Each row is a point on a landscape with many valleys, with its height.
From any point a ball takes the steepest step (drop divided by distance) to one of its 2 nearest points. It stops when none of these is lower. Distance is the straight distance between rows; heights are no part of it.
z_209 height 35: [ 93 186 101 131 115  38 141 122 152 130 157 129 137 128 108 119 135 143
  95 122  95 118 141 150 177 113  30  88 162 137  95 147 105 120 115  99
 168 173]
z_9 height 583: [ 55 137 123 108  82 199  94 169  91 106 176  95 130  70 165 132 104 153
 159  85 121 110  90 155 135 127 143 143  60 130 107 102 159  99 147  98
  88 135]
z_710 height 582: [144 122  98 120  97 102  84 148 121 152  62 115 122 128 151 104 142 121
  91 201 114 104 137 127  94  97 108 118 141 141 116 143 100 123 117 183
 160  74]
z_701 height 618: [137 152 156  55 102 167 110 130 171  52 144 127 102 125 157 125  97 165
 133  87 196 149 154 147 169 122 183 181 103 147 126 125 131 134 137 160
 142 145]
z_228 height 699: [105 104 107 138 153 134 130 139 108 156 185 113 111 111 122 131 114 138
 138 144 173 149  80 109  71 132 141 139  92 124 129 130 162 134 143  83
 119  94]
z_931 height 172: [124 126 112 173 125 223 123 135 148 146 119 164 130 106 106 115 100 112
 153  93 149 156 148  94  96 116 165 145 125 147 161 203 131  79 119 137
 159 136]
z_165 height 333: [ 46 141 168 113 167 125 120 115  94 116  87 145 135 172  94  91 178 134
 133  91 109 152 151 139 165 142  96 127 160  92 121  82 108 114 188 147
 128 150]
z_206 height 573: [178  77 120 119 113 152  84 142  76 152 125  95 109 128 155 146 130 131
  93 144 152 126 129  99  75 113 101 174 153 142 122 130 198 153 127 124
  85  84]
z_148 height 402: [159  93 148 124  89 109 147 156 106  97 182 161 114 124 169 119 160 146
  96 136 116 107 140 154 143 147  74 139 129 172 160 142 115 112  99  78
 153 149]
z_180 height 628: [162  96 163  60  91 177 148 161 168  90 129  99 120 160 160 137 145 126
 124  97 209 140 147 173 152 118 151 147 124 180 128  94 120 131 159 139
 151 142]
z_706 height 710: [118  94 130 181 137 139 123 152 134 170 121 152 125 104 110 161  97  97
 143 140 132 145  91 118  78 133 159 157 103 123 129 131 164 155 149 116
  59 105]
z_795 height 189: [144 130 162 178 110 104 175 143 122 176 143 145  73 147 102 108 120 111
  87 112 126  99 129 114 122 129  97 146 112 134 110 152 178 165 110 129
 140 146]
z_105 height 244: [169 139  83 136 131 176 138 124 160 190  74  89 175 162 155  96 109 186
 116 172 142 158 191 117 130 148 112 154 110 149 179 142  78 145  69 157
 190 125]
z_467 height 386: [111 150 176 140 119 100 116  96 154  82 122 118 102 115 145 137  76 154
 110 103 107 137 149 131 122 101 145 121 104 136 102 154 133  87 133 153
 144 106]
z_582 height 685: [105 117 108 148 136 148 124 160  88 241 180 137 100 120  91 119 112 151
 164 157 186 124 117 124 100  96 117 172  69  92 112 110 171 129 142  80
 119 135]
z_273 height 595: [ 81 130 125  87  99 197 118 209 116 113 127 123 169  86 166 125 121 163
 168  75 198 104 155 163 150 114 148 153  80 134 139  95 147 105 146 114
 126 145]
z_197 height 512: [161  85 106 107  96 107  81  97 112 113 174 125 138 107 123 101 174  72
 127 118 135 130  93 135  92 126 143 121 163 153 174  88 101 117 132  88
 138  56]
z_657 height 237: [137 145 114 141 125 136 149 136 134 198 105 147 133 117 120 121 174 102
 120 147 125  59 184 193 127 148 106 112  99 110 135 112  92 166 124 117
 201 130]
z_161 height 207: [167 123 167 144  85 141 156 122 152 132 142 144 128 140 148 122 121  95
 146 160 146 141 118 146 104 110 222 105 100 119 120 143  91 108 118 150
 121 103]
z_65 height 592: [142 152 154 107 125 103 121  71 131  61 170 130  97  97 121 126 116 133
 115  75  70 199 101 101 162 122 153 132 165 114 145 116 138  82 116  91
 110 133]
z_36 height 565: [ 77 188 144 163 132  96 122 121 148  91  97 151  49 144  83 141  80 157
 137 102 105 154 136  71 109  99 116 164 131 106 115 158 157 136 169 134
 101 154]
z_735 height 295: [182 108  94 139 105 171 109 136 126  99 111 139 151  97 191 165 129 115
 146 164 119 123 148  96 116 143 167 152 111 151 148 136 149 138 157  78
  42 119]
z_914 height 194: [ 98 166 118 125 111 140 114 144 146 161 104 120 153 138 175 113 142 134
 142 115 143  60 183 162 157 126 137  94  94 146 115 109 106 154 147 156
 159 123]
z_652 height 446: [ 98 146 121 101  97 127 141 173 133 140 122 151 131 142 167 143 154 163
  52 156 133 144 190 148 147 131  75 116 128 129  91 115 131 151  82 115
 149 159]
z_524 height 266: [166 137  98 150  72 188 140 118 156 112 138 160  87 104 136 137 113 128
 144 110 185 155 158 131 104  70 147 161 114 182 121 168 106 147 118  70
  73 109]
z_495 height 412: [ 85 136 127 162 104 126 101 105 126  94 127 140 135 128 144 112 103 178
 151 126 148 118 141 110 133 100 168 101 114 116  84 150 105  47 117 176
 138  80]
z_619 height 193: [169 105 135 108 156 176 115 151 181 142  67 124 179 133 167 125 109 141
 108 163 146 156 160 112 157 160 141 158 114 127 157 153 121 118  70 171
 156 163]
z_92 height 339: [144 135 123 125 117 127 189 133 124 105 188 152 121  55 129 110 118 111
 156 122  98  70 117 100 136 162 141 124  69 136 150 164  99 136 128  56
 119 134]
z_946 height 642: [ 81 104 132 146 143 142 106 110 131 192 140  91 113 122 113 113 125 110
 121 125 153  98 102 126 171 147 131 130 106  88 111  70 146 129 168 114
 143 104]
z_184 height 500: [140 125 137  92 107 139 103 206 137 184 117 119 172 128  82 102 123 132
  99 148 118 136 168 175 143 129 156 111 174  93 119 135 130 183  54 175
 141 125]
z_164 height 524: [116 154 100 134 175 126 137 134 125 163  54 124 132 132  47 122  79 106
 177 107 123 123 120 157 130 137 121 136 204 144 139 176 146 146 125 167
 148 167]
z_106 height 382: [122 144 114 181 124  92 164 142 122  99 117 154 170 158 100 110 175 152
  92 163 123 114 160 115 100 135  92  69 151 143 132 145 105 165  71 152
 152 124]
z_3 height 214: [134 154 127 140 102 108 158 136 154 104 129 108 146 188 170 146 144 163
  87 194  86 129 134 116 160 108  90 101 129 111  74 128  51 138 121 150
 123 186]
z_355 height 521: [174 120 152  99  82 135 111 178 120 167 127 121 174 142  81  85 149 116
  53 142 103 188 180 169 130 141  85  72 151 134 108 132 103 170  50 163
 178 141]
z_674 height 367: [115 153 157  82 206 110 101  76 123  92  73 128 161 191  80  87 135 132
 138  62 120 163 158 116 160 153  91 110 180 133 120 113 139 133 174 117
 133 174]
z_190 height 279: [ 85 103 139 116 154 155 139 181 141 193  99 148 168 112 106 125 170 104
 122 106 112 120 169 183 140 158 118 100  54 110 145 136 122 115 107 134
 196 118]
z_769 height 417: [110 152 150 116 142  91 146 124  88  84  72 137 185 149 111 110 162 105
 114  75 111 119 130 148 125 169 128  49 124 139 114 121 164 112  79 159
 146 130]
z_838 height 483: [ 95 147 103 172 136 109 125 135 114 178 126 144  99 128 106 120  98  85
 151  94 100  84  78  83 136 169  93 142 171 171 150 108 154 163 157  89
 139 142]
z_812 height 375: [149 111 142 138 117  93 149 129 103 124 180 149 111  62 136 118 113 122
 121  93  96  85 121 129 121 139  85 135 105 175 162 130 126 124 120  40
 166 148]
z_681 height 686: [122 101 107  91 176 154 130  79  99  94 185  93 103  61 102 195 103 149
 149 104 123 144 106  92  97  66 105 107 113 115 101 119 140 129 124  37
 130  71]
z_353 height 411: [142 113 135 125 149 130 197 114 137 111 187 130  87 149 100 170 138 135
 127 128 152 115 133  75 128  86 149 149 129 122 107 137 145 139 130 129
 131 107]
z_210 height 507: [141 120  90 106 114 135  77 136 103 165 112 102 156 120 117 111 149  78
 109 106  90  71 136  94  71 116 114 114  91 166 146 108 135 130 161 104
 144  76]
z_705 height 322: [120  81 131  94 135 145 171 220 103 186 134 127 152  65  82  72 182  93
 146 127 152 146 141 165 128 134 104  96  68 102 147 142 111 131 116 102
 156 113]
z_76 height 672: [ 70 123 127 116 172 150 139 198 111 226 126 100 115  85  63  99  87 113
 150 119 159 131 113 126 138  95 124 144  79  72 102  99 171 137 124  80
 118 125]
z_934 height 259: [153 126 101 141 118 178 162 110  88 145 123 115 150  73 122 111 108 140
 106 141 161 160 158 137  86 123 147 104 160 109 169 141 149  97 101 159
 136 118]
z_462 height 464: [141 151 140 135  66 164 164 204 149 153 120 193 125 154 144 155 192 160
 117 178 161 148 206 174 130 112 101 136 103 123 105 101 132 161  67 124
 142 190]
z_691 height 657: [ 68 122 149 105 177 107 113 167 161 155 114  89 115  91  92 104  94 113
 159 114 199 137 116 144 163 138 136 154  73  92 139 102 164 118 165 109
 155 114]
z_487 height 306: [142 104  96 120 111 220 124 137 139  81 123 139 103  96 183 141 135 135
 140 117 130 116 149  73 113  93 113 139 108 176 149 143 109 126 141  57
  66 100]
z_352 height 231: [151 117 148 128 121 169 124 163 145  72  87 126 146 148 189 125 100 145
 128 155 119 153 172  92 163 160 129 147 127 123 135 146 130 138 128 157
  96 199]
z_333 height 265: [161 112 129 165 119 162 107 130 167 114  92 120 183 133 197 163 106 124
 159 193 125  99 122  89 137 187 155 134 100 127 154 153 128 148 123 148
  81 149]
z_362 height 300: [139 136 127 158 168 111 186 151 110 119 148 132 142  67  98 120 115  87
 160 141 108 102  85  72 100 155 144  96  79 130 132 140 129 170 151  93
 109 136]
z_284 height 263: [ 68 189 130 155 116 135  96  98 114 142 118 131 142 170 148 105 140 210
 178 104 172 140 161 162 165 146 122 149 105  75 101 114 121 135 138 186
 123 187]
z_933 height 206: [173 127  93 155 139 139 171 117 144 110 150 100 170 138  93 130 111 144
 106 164 154 161 146 112 103 128 126 101 176 113 155 139 123 123 128 163
 154 137]
z_147 height 553: [163 133 135 106 143 114 142 142 102 135 186 116 134 127 139 123 132 107
  80  51 155  90 100 100 105 116 139 102 123 154  93 103 185 191  92 119
 115 115]
z_196 height 611: [130  97 167 158 103 108  99 109 154 113 152 151 113  62 161 113 105  89
 165 121  85 147  80 125 146 165 150 141  99 132 146 132 111  93 145  71
  84  99]
z_592 height 458: [135 125 125 175 143  82 130 115 106 162 109 147 154 139 105  92 145 114
 140 131 136 119  92 163 141 171 134  70 173 137 128 127 102 181  64 200
 123 137]
z_546 height 298: [ 77 150 159  86 139 124  70 150 132 113 102 135 151 158 141  71 155 195
 135 100 159 171 160 149 175 147 102 169 148  86 106 117 112 138 170 150
  98 167]
z_979 height 671: [144 124  76 117 136 110 128 103 150  91 185 102 112  53 124 171 131 147
 140 132 147 120 109 137  89  73 104 123 123 140 141 132 136 167 150  56
  97  74]
z_476 height 629: [ 87 105 120 161 166 138 152 102 131 192 111 105 120 186  86 136 184 120
 145 151 132 110 114 144 173 144 102  95 153  98 108  53 113 129 146 131
 154 100]
z_50 height 598: [103 133 117 133 148  92 116 105 126 198  71 103 109 163 139 150 134 147
 100 176 128  78 109 159 115  93  97 116 153 134 126 125 122 108 152 163
 157 116]
z_193 height 485: [153  80 123 127 139 149  63 147  99 144 147 109 173 103 151  84 131 125
  95 127 142 121 133  96  71 158  93 129  99 147 128 142 123 107 134  80
 141  78]
z_98 height 91: [ 57 107 158 118 126 141 106 165  91 165  74 169 120 155 171 104 126 128
 155 120 102 121 120 135 123 101 103 139 122 162 111 163 113 124 123 191
 139 184]
z_555 height 143: [ 97 122 168 123 109 133 116 187 133 167 129 174  82 128 124  94 102 113
 112 120 120  98 125 115 107 100 128 159 112 137 120 147 125 130 124 130
 161 145]
z_877 height 481: [155 131 162  99 103 180 122 213 140 193 119 171 135 136 117 123 157 131
 114 136 140 135 166 166 134  90 122 139 135 106 104  95 134 172  54 160
 151 177]
z_133 height 434: [ 58 127 111 186 137 104  79 104 118 121 149 143 120 146 126 128 144 124
 191 142 117 125  65 114 129 191 113 138 161 138 135 108 103 131 187 143
 105 154]
z_378 height 466: [112  95 153  64 162 149 152 121 118  82 153 128 141 144  70 172 131 100
 150 108 154 127  95 117 112 117 186 130  57  98 135 118 122  80 200 120
 146 102]
z_281 height 580: [ 90 159 170 162 157 116  93  94 143  97 116 148  97 118 112 157  74 130
 160  86 106 162 113  93 114 147 142 189 101 121 120 135 165 154 189 100
  96 119]
z_801 height 336: [111 143 123 141 148 157 110 107 126 161 114 102 136  87 157 133  83 126
 144  98 134  99 157 158 144 146 161 149 104 100 157 145 179  91 133 129
 163 130]
z_829 height 461: [ 40 137 139  87 171  89 110  82 102 117 123 145 103 164 111 124 146 192
 137 146 141 101 156 123 197  79 127 150 140  87  79 127 128  79 133 180
 125 138]
z_315 height 574: [130 135 147 145  98 154  68  69 113  69 178 133 137  93 148 111 129 111
 148  58  64 172  72  95 121  96 138 103 128 140 140  73 160 105 112 100
  91 104]
z_596 height 442: [122  61 125  87 197 141 138 114 135 154 121  86 153 138  99 152 173 105
 163 117 134 142 129 118 138 141 149 125  47  91 163 129 150  50 184 104
 164 113]
z_360 height 556: [158 140 140 153  85 192  98  93  88 116 145 114 104 130 175 123 132 121
 133  56  57 128 107 133 116 109 146 113 140 156 153  98 151  81 150 106
 119 126]
z_23 height 111: [119 157 136 156  85  66 156 158 139 132 158 140 109 154 138 132  89 149
 115 118 125 119 137 171 138 138  71 119 142 159 114 177  93 129 109 122
 186 201]
z_275 height 292: [132 153 130 165 171 165 146 105 154 140  74 136 148 195 137 124 139 186
 124 163 129 148 140 114 138 126 140 112  99 154 154 144  61 134  81 178
 165 142]
z_539 height 538: [166 122  95  77 110  88  60  82 150  95 128  89 148  59 138 115 140  90
 119 143 113 116 140 139  98  92 136 122 114 133 151  90 108 111 135  95
 122  19]
z_740 height 432: [121  91 139 136 113  98 155 142 103 120 149 147 125 119 144 122 195 112
 100 120 138 114 122 152 140 167 156 104 154 133 132 117 114 162  99 157
  93 138]
z_299 height 594: [109 111 155 170 126 111  83  70 148  75 156 151 113  92 125 136  71 103
 174  94 103 170 105 130 141 159 161 197  37 130 117 134 117 144 150  73
  58 112]
z_57 height 171: [118 147 154 117 151  80 141 100 108 110 137 133 166 196 145 160 174 124
 122 158  67 151 135 119 206 106  81 103 155 116  75 108  63 119 136 134
 119 184]
z_894 height 630: [110 145 101  97 118  94 143 113 150  85 116 129  76  68 129 107 121  93
 104 139  75 138  81 110 151 143  99 129 167 159 154 159 122 114 104  97
  90 115]
z_38 height 362: [161  70 131 136 116 147 136  92 164  90 150 153  90 131 141 194  96 111
 175 167 177 153 119 124 159 140 198 186 132 130 114 134 134 134 153 105
  80 107]
z_259 height 643: [144 159  70 152  90 117 124 135 194  86 136 117 142 113 149 181 122 120
 129 143 152 124 150 131  88 131 165 127 150 147 144 146 113 180 156 146
  92  75]
z_306 height 247: [159 144 116 145  84 117 132  79 140 149  97 132  58 146 139 155 170 102
 118 126  78 167 120 137 116  83 185 123 175 115 115 125 119 147 153 121
  51  99]
z_770 height 329: [106 165 104 115 171 135 125 126 124 134  94 120 182 145 160  86 150 154
  98 192 121 161 121 143 145 108 130 103 109 152 114 159  62 133  68 201
 123 163]
z_102 height 610: [132 157 123  92 132  55 134 102 131  50 143 111 113  82 125 112  85 114
 129 112  72 143 118 123 196 146  98 121 167 114 166 113 155  90  81  82
 140 138]
z_451 height 496: [119 126  89 164 148  81 150 116 113 153  73 111 147 166 119 133 105 157
 110 145 166  73 117 137 138 145  52 121 151 129 133 134 157 165  35 161
 134 137]
z_808 height 569: [101 124 147 128  77 173 102 124  69 102 135 119 110 117 205 154 131 159
 151  51  83 105  73 171 129 138 114 138 118 154 131 102 148 106 138 111
 104 158]
z_516 height 255: [149 127 145 147 171 136 175 127 128  67 167 125 181 114 114 157 119 116
 144 143 117 131 119  65  85 154 170 121 108  86 154 142 129 118 147 118
 117 103]
z_851 height 205: [163 159 132  98 140  92 127  99 174 145  94 100  87 120 155 167 138 112
  91 152 109 130 133 146 116  77 170 131 149 117  98 109 140 140 157 150
 112  92]
z_153 height 249: [164 130 110 112 103 122 133 120 144 124 134 151 115 111 174 120 121 134
 108 179 142 147 135 149 121 110 192 119 145 118 124 148  96  88  81 204
 120 157]
z_439 height 435: [128 110 119 105 169 136 212  87 113 111 153 135 104 158  76 143 140 134
  91 115 183 107 136 123 135 105 111 109 185 152  97 126 157 133  98 121
 141 117]
z_999 height 112: [123 161 131 126 115  37 174  96 126 127 155 135  98 171 115 133 155 134
  88 145 103 107 129 127 196 108  97  91 174 106  79 113 118 134 105 132
 146 158]
z_661 height 123: [200 144 140  81 122 124 136 145 156 136  96 117 115 105 135 181 125  68
 126 149  79 151 128 156 125 168 162 141 156 119 187 117 119 122 181 127
 122 130]
z_544 height 482: [158 103 104 152 129  53 124 116 128 162 131 145 155 148  96 126 117 112
 122 170 135  86 118 135 133 185  75 103 176 138 135 127 125 205  58 152
 137 133]
z_177 height 331: [137  96 120 138 172 143  96  69 120  89 180 137  82 117 121 162 138 108
 147 101 147 137  96 123 153 124 205 171 158 137 146 127 153 156 160 118
  80 106]
z_638 height 478: [125 138  97 115 172  62 182  83  95  63 110 168 125 172  71 127 100 145
 120 125 161 123  99 148 186 133 111 111 179 107  82 139 143 101  80 177
 118 150]
z_443 height 459: [ 82 133  95 197 102 127  81  96 117 153 147 149 141 127 138 155 127 112
 172 112  89  90  86 112  99 177 127 168 149 165 167  96 164 115 159  98
 105 148]
z_977 height 656: [160 123  99 140 112 127 132 143 150  82 135 104 118 103 140 169 125 132
 117 159 144 177 132 106  53  78 138 147 122 118 123 126 135 170 137  93
  50  57]
z_175 height 599: [196 103 103 129  82 112 131 146 117 127 157 126  99  86 145 151 138 122
 102 156 160 123 119 166  95 136 106 191 166 135 179 139 121 161 154 115
 104 116]
z_905 height 508: [ 76 110 135  78 180 140  87 119 116 103 175 118 135 134 115 118 163  97
 142 108 165 100  72 119 142 144 168 161  77 150 120  47 159 155 173  91
 107  92]
z_719 height 486: [101 169 108  88 160  25 124  76  79  88 127 133 119 170  91 127 121 174
 121 118 137 132  99 132 181  70 122 141 152  92  88 159 120  95 142 173
 103 157]
z_496 height 365: [172 121 105  81 135 146 159 170 130 184 117 114 125 100  64  90 164  89
 137 155 135 162 126 141  98 120 119 109  76 119 151 164  85 116 157  93
 157 112]
z_364 height 368: [130 155 104 161 147 114 122 125 109 166  95 125 166 141 151  98 167 144
 150 197  85 123 102 144 121 118 109 133 135 154 115 153  80 177 117 172
  63 158]
z_368 height 410: [132 105 131 168  95 124 156 158 106  99 161 173 160 172 157 116 180 160
 111 159 176 111 150 131  91 144 160  99 131 141 137 121 109 160  93 170
 118 141]
z_213 height 477: [150 153  47  94 163  92 150 105 128 149  91 133 122 158 133 135  74 142
  77 140 173 120 135 166 168 127  90 114 190 147 102 145 174 132  48 170
 143 158]
z_881 height 539: [116 111 147 135 107 132  95 145  78 140 148 123 139 117 143 107 118 109
 114  58  69  97  90 109  95 157 129 120 135 172 121 108 176 162 113 119
  96 116]
z_415 height 523: [125 106 107 101 178 153 110 119 142 111 189 109 138 129 175 178 135 122
 151 112 158  70 106 140 110 132 161 154  66 170 112  87 142 156 170  93
 128 120]
z_856 height 104: [108 115 122 209  79 189 121 170 124 146 121 167 135 129 123  93  91 153
 172 129 143  85 149 102  79 140 117 150 118 170 153 177 106 117 112 148
 141 138]
z_440 height 158: [153 140 181 159  72  75 148 133 143 154 175 127  91 142 163 127 116 134
 108  92 107 117 124 154 143 152 101 113 103 117 110 123 129 145 131 122
 162 179]
z_104 height 264: [131 186 146 154 139 223 156 161 133 141  85 135 139 144 171 108  99 145
 141 127  91 132 177 111 147 155 122 150 100 115 136 150 132 120 126 142
 127 219]
z_542 height 164: [206 110 156 124  93 136 122 153 174 165 105 126 122 142 153 177 122  91
 151 154 137 137 102 158 113 143 160 116 107 119 132 119 111 147 180 129
 119 126]
z_392 height 439: [ 66 118 145 108 127 118 118 125 144  90 162 149  84 158 123 120 122 168
 140 129 185 105 146 131 171  68 155 150 120  96  87 121 118  75  98 174
 165 103]
z_394 height 487: [130 102  82 120 142 109 114 109 106 103 143  98 135 148 135 113 181 138
  99  96 141 116 118 105 107 134 105 105 210 156 161 108 126 113 142  99
 142  92]
z_811 height 585: [201  76 111 126  88 131  53 132  95 169 140 151  97 145 161 143 119 130
 114 153 142  98 134 139 116 146 150 177 161 146 129 151 143 167 134 137
 108 105]
z_557 height 387: [163  94 151 136 111 152 153  99 153  94 174 122 110 128 126 215  86 116
 160 141 131 135 124  85 133  99 154 167 136 118 118 159  99  98 171 105
 131  95]
z_187 height 607: [121 152 172  89 110 146  95 184 140  99 157 113 147 100 136 107 116 152
 105  58 210 150 144 150 151 122 165 167  97 116 125 102 178 138 101 130
 127 149]
z_237 height 542: [201  93 146  86 105 130 103 172  78 152 119 113 137 128  73  82 119  78
  79 167 104 172 162 110  97 134  94 137 148 115 108 153 125 165  89 174
 151 106]
z_416 height 632: [156 149  98 158  66  90 151  96 169 109 177 119 131 138 115 205 135 146
 156 141 134 105 120 131 101 117 166 115 174  99 120 113  80 134 149 142
 135  85]
z_119 height 299: [125 157 129 184 121 190 146 144 112 172 116 116 151 133 142  96 122 139
 103  91  71 124 158 103 108 147  86 142 155 144 141 131 128 142 133 117
 134 177]
z_46 height 303: [124 150 115 159 130 180 163 106  99 165 116 111 156  80 155 129 123 156
 146 134 106 140 168 167 147 163 145 117 120  78 157 123 166 104 107 170
 109 138]
z_604 height 503: [128 155 128 155 147 101 172 130 128 162 106 148 109 154  81 111  71 105
 161  74 106 101  80 141 154 174  75 132 191 137 122 140 174 137 101 119
 119 155]
z_141 height 294: [154 118 107 130 145 128 126  58 131 128 139 161  77  90 122 159 172  74
 153 135 100 132  94 109 144  98 166 138 183 146 143 105 148 137 148  82
  75 101]
z_30 height 457: [148 136  95 126 187 119 190  95 130 123 103 155 112 190  71 131 108 133
  97 148 176 157 127 137 171 141 106 106 201 134 110 132 158 138  74 151
 150 155]
z_243 height 202: [136 120 144 136 164 132 195 180 130 119 156 102 151  91  89 124  88 119
 116 129 169 170 120  99  79 111 158  80  97  71 152 156 132 133 108 117
 129 129]
z_624 height 547: [ 81 192 115 128 172 112 160 121 142 101  93 131  92 127  71 129  84 137
 147 106 120 170 125 115 146 115 118 141 184 121 143 159 122 124 173 146
 127 163]
z_11 height 363: [ 94 154 149 128  97 122  77  81 119 105  92 130 126  95 160 136  74 124
 162  75 106 132 147 153 137 142 142 145  90 127 143 143 151  64 169 127
 137 114]
z_548 height 396: [132  99 203  88 181 123 113  90 129  81 101 127 127 177 114  83 131 109
 112 111  99 196 107 103 150 164 126 132 159 103 136 124 138 111 151 132
 139 171]
z_725 height 343: [130 141 109 210 135 114 147 123 104 128 125 121 165 156 136  84 151 168
 115 155  87 133 124  93 126 162  41 105 165 135 144 145 100 151 107 123
 134 178]
z_24 height 559: [182 118  91  83 105 120 106 156  60 157 106  96 106 111  85 113 118 106
 100 155 135 148 148 114  80 118 103 181 156 107 119 132 175 154 132 153
 125  89]
z_157 height 229: [ 83 192 146 165  95 134 117 124 142 134 110 111 159 152 170 119 138 161
 187 124 120  95 138 137 152 174 124 114  71 104 113 102 111 150 144 175
 136 153]
z_112 height 166: [149 116 135  78 135 111 101 118 204 128  67 104  85 106 161 214 114  70
 120 150  90 137 131 145 105 108 155 163 134 145 150 129 120 111 176 109
 105  97]
z_559 height 139: [146 116 121 127 155 128 178 157 153 149 140  99 158 124  76 104 131 126
  98 165 175 138 143 104 103 113  93 114 122  78 124 128 145 145  93 126
 138  82]
z_815 height 614: [141 161  91 158 108 106 139 106 172 151 122 124 107 164 118 181 100 149
 125 186 120 101 146 144 115  91 112 130 149 108 126 140  77 106 143 129
 156 117]
z_828 height 226: [154 161 121 141  98 196 116 120 154 141 143 143 124  99 140 112  99 122
 167  74 135 127 163  90  89  96 163 142  91 161 103 187 120 144 126  85
 124 119]
z_585 height 40: [ 86 123 125 165 110 177  90 145  96 162 105 183 111 152 170 122  85 131
 178  99 136  92 110 118 106 132 138 150 140 201  99 176 131 114 149 151
 116 165]
z_551 height 418: [146 105 205  75 136 144 129  98 138  68 143 119  79 164  99 136  96 123
  94 113 137 176 113 114 143 120 140 159 132  93 132 111 139 110 157 148
 136 130]
z_117 height 260: [156 163  94 141  90 131 151 142 183  99 138  96 160 161 151 140 148 141
 125 173  76 132 142  98 135 152 121  77 141 114 138 107  18 104 149 143
 142 144]
z_788 height 562: [173 139  63  95  92  70  78 125 159 106 109 114 137  86 161 120 145 110
  96 200 102 131 156 131 110 118 124 109 120 144 132 144  59  80 131 130
 134  62]
z_419 height 437: [159 134 189  58 152 128 142  92  98  78 157 118  96 129 134 180 101 162
  96 101 140 151 123 108 137  99 169 165  88  85 118 132 197 114 143 122
 146 132]
z_632 height 631: [103 112 130 124 137  82 136 129 134 126 124 156 106  63 149  81 153  84
 154 154  75 107 108 105 161 157 118 141 143 126 151 120 142 116 133 100
  93 144]
z_82 height 460: [103  74 141 139 150 131 119 139 109  69 152  99 166 124 118 102 147 136
 105 104 135 112 111  83 112 141 120 100 127 140 140 136 144  94 108  92
 169  93]
z_969 height 394: [114 127 182 127 123 100 148 134 124 122  96 118 175 164 139 121 180 132
 105 113  84 155 149 179 121 129 121  43 116 121 116 116 120  62  99 164
 180 133]
z_167 height 426: [135 101 148 126  85 119 148 198 116 126 162 154 105 134 144 121 161 160
  56 149 145 146 151 140 111 108  78 133 142 109 124 143 145 112 105 114
 138 128]
z_122 height 289: [146 134 147 107 109 154 145 141 128 113 110 175 109 152 141 133 113 172
 112 152 167 160 145 129 121  70 209 114 126  87  92 104 119  38  84 195
 149 144]
z_222 height 407: [156  96 102 104 165 151 169 111 158 199 107  97 155  95  74 108 156 111
 129 157 127 126 164 132 149 124 119  97  52  71 156 144 118  77 161  78
 172 110]
z_480 height 525: [133 122 124 105  98 127  63 155 113 147 110 116 150 109 112 153 122  79
 134  90  75  87  79  87  74 136 149 120 139 175 138 102 165 182 156  83
  77  71]
z_399 height 438: [117  86 163 170 155  91 115 127 109  98  98 126 190 173 114 106 135 101
 114 114 113 100 104 107 111 164 104  66 149 154 123 118 161 111  71 137
 175 109]
z_501 height 613: [ 88 142 138 119 190 106 148 104 148 147  80  99 114 203  99 174 165 155
 148 182 113 124 126 147 150 107  97 112 151 100 128  79  98 134 165 170
 165 148]
z_401 height 401: [ 87 155  99 168 170 119  92 116 145 129 131 106 145 158 147 111 173 143
 175 178 116 141  96 132 154 133 106 127 179 165 136 165  62 144 165 149
  77 180]
z_255 height 488: [128  95 130  67 175 127 129 108 116 103 161  96 100 112  87 157 171  93
 144 105 147 120  60 157 120 102 164 101  78 132 123  66 143 126 177  89
 129  60]
z_314 height 366: [ 55 129 185 129 136 105 122 103  99 139 105 128 149 160 107  65 152 131
 140 100 127 148 108 174 122 140 127  74 133 125 117 112 110  93 157 160
 160 141]

Where does a ball stop that starts at each point below?
z_206 -> z_559
z_632 -> z_619
z_719 -> z_559
z_905 -> z_914
z_419 -> z_661
z_439 -> z_661
z_710 -> z_165

Call two points neighbours if one is among the 2 nearest of the other. Go from one point of each pair to the other, from neighbour to neighbour, staying as low as possible. Name the highest point that can't be avoided.
z_585 / z_914 -> z_451
z_619 / z_209 -> z_487
z_209 / z_360 -> z_632
z_165 / z_661 -> z_419
z_209 / z_585 -> z_795
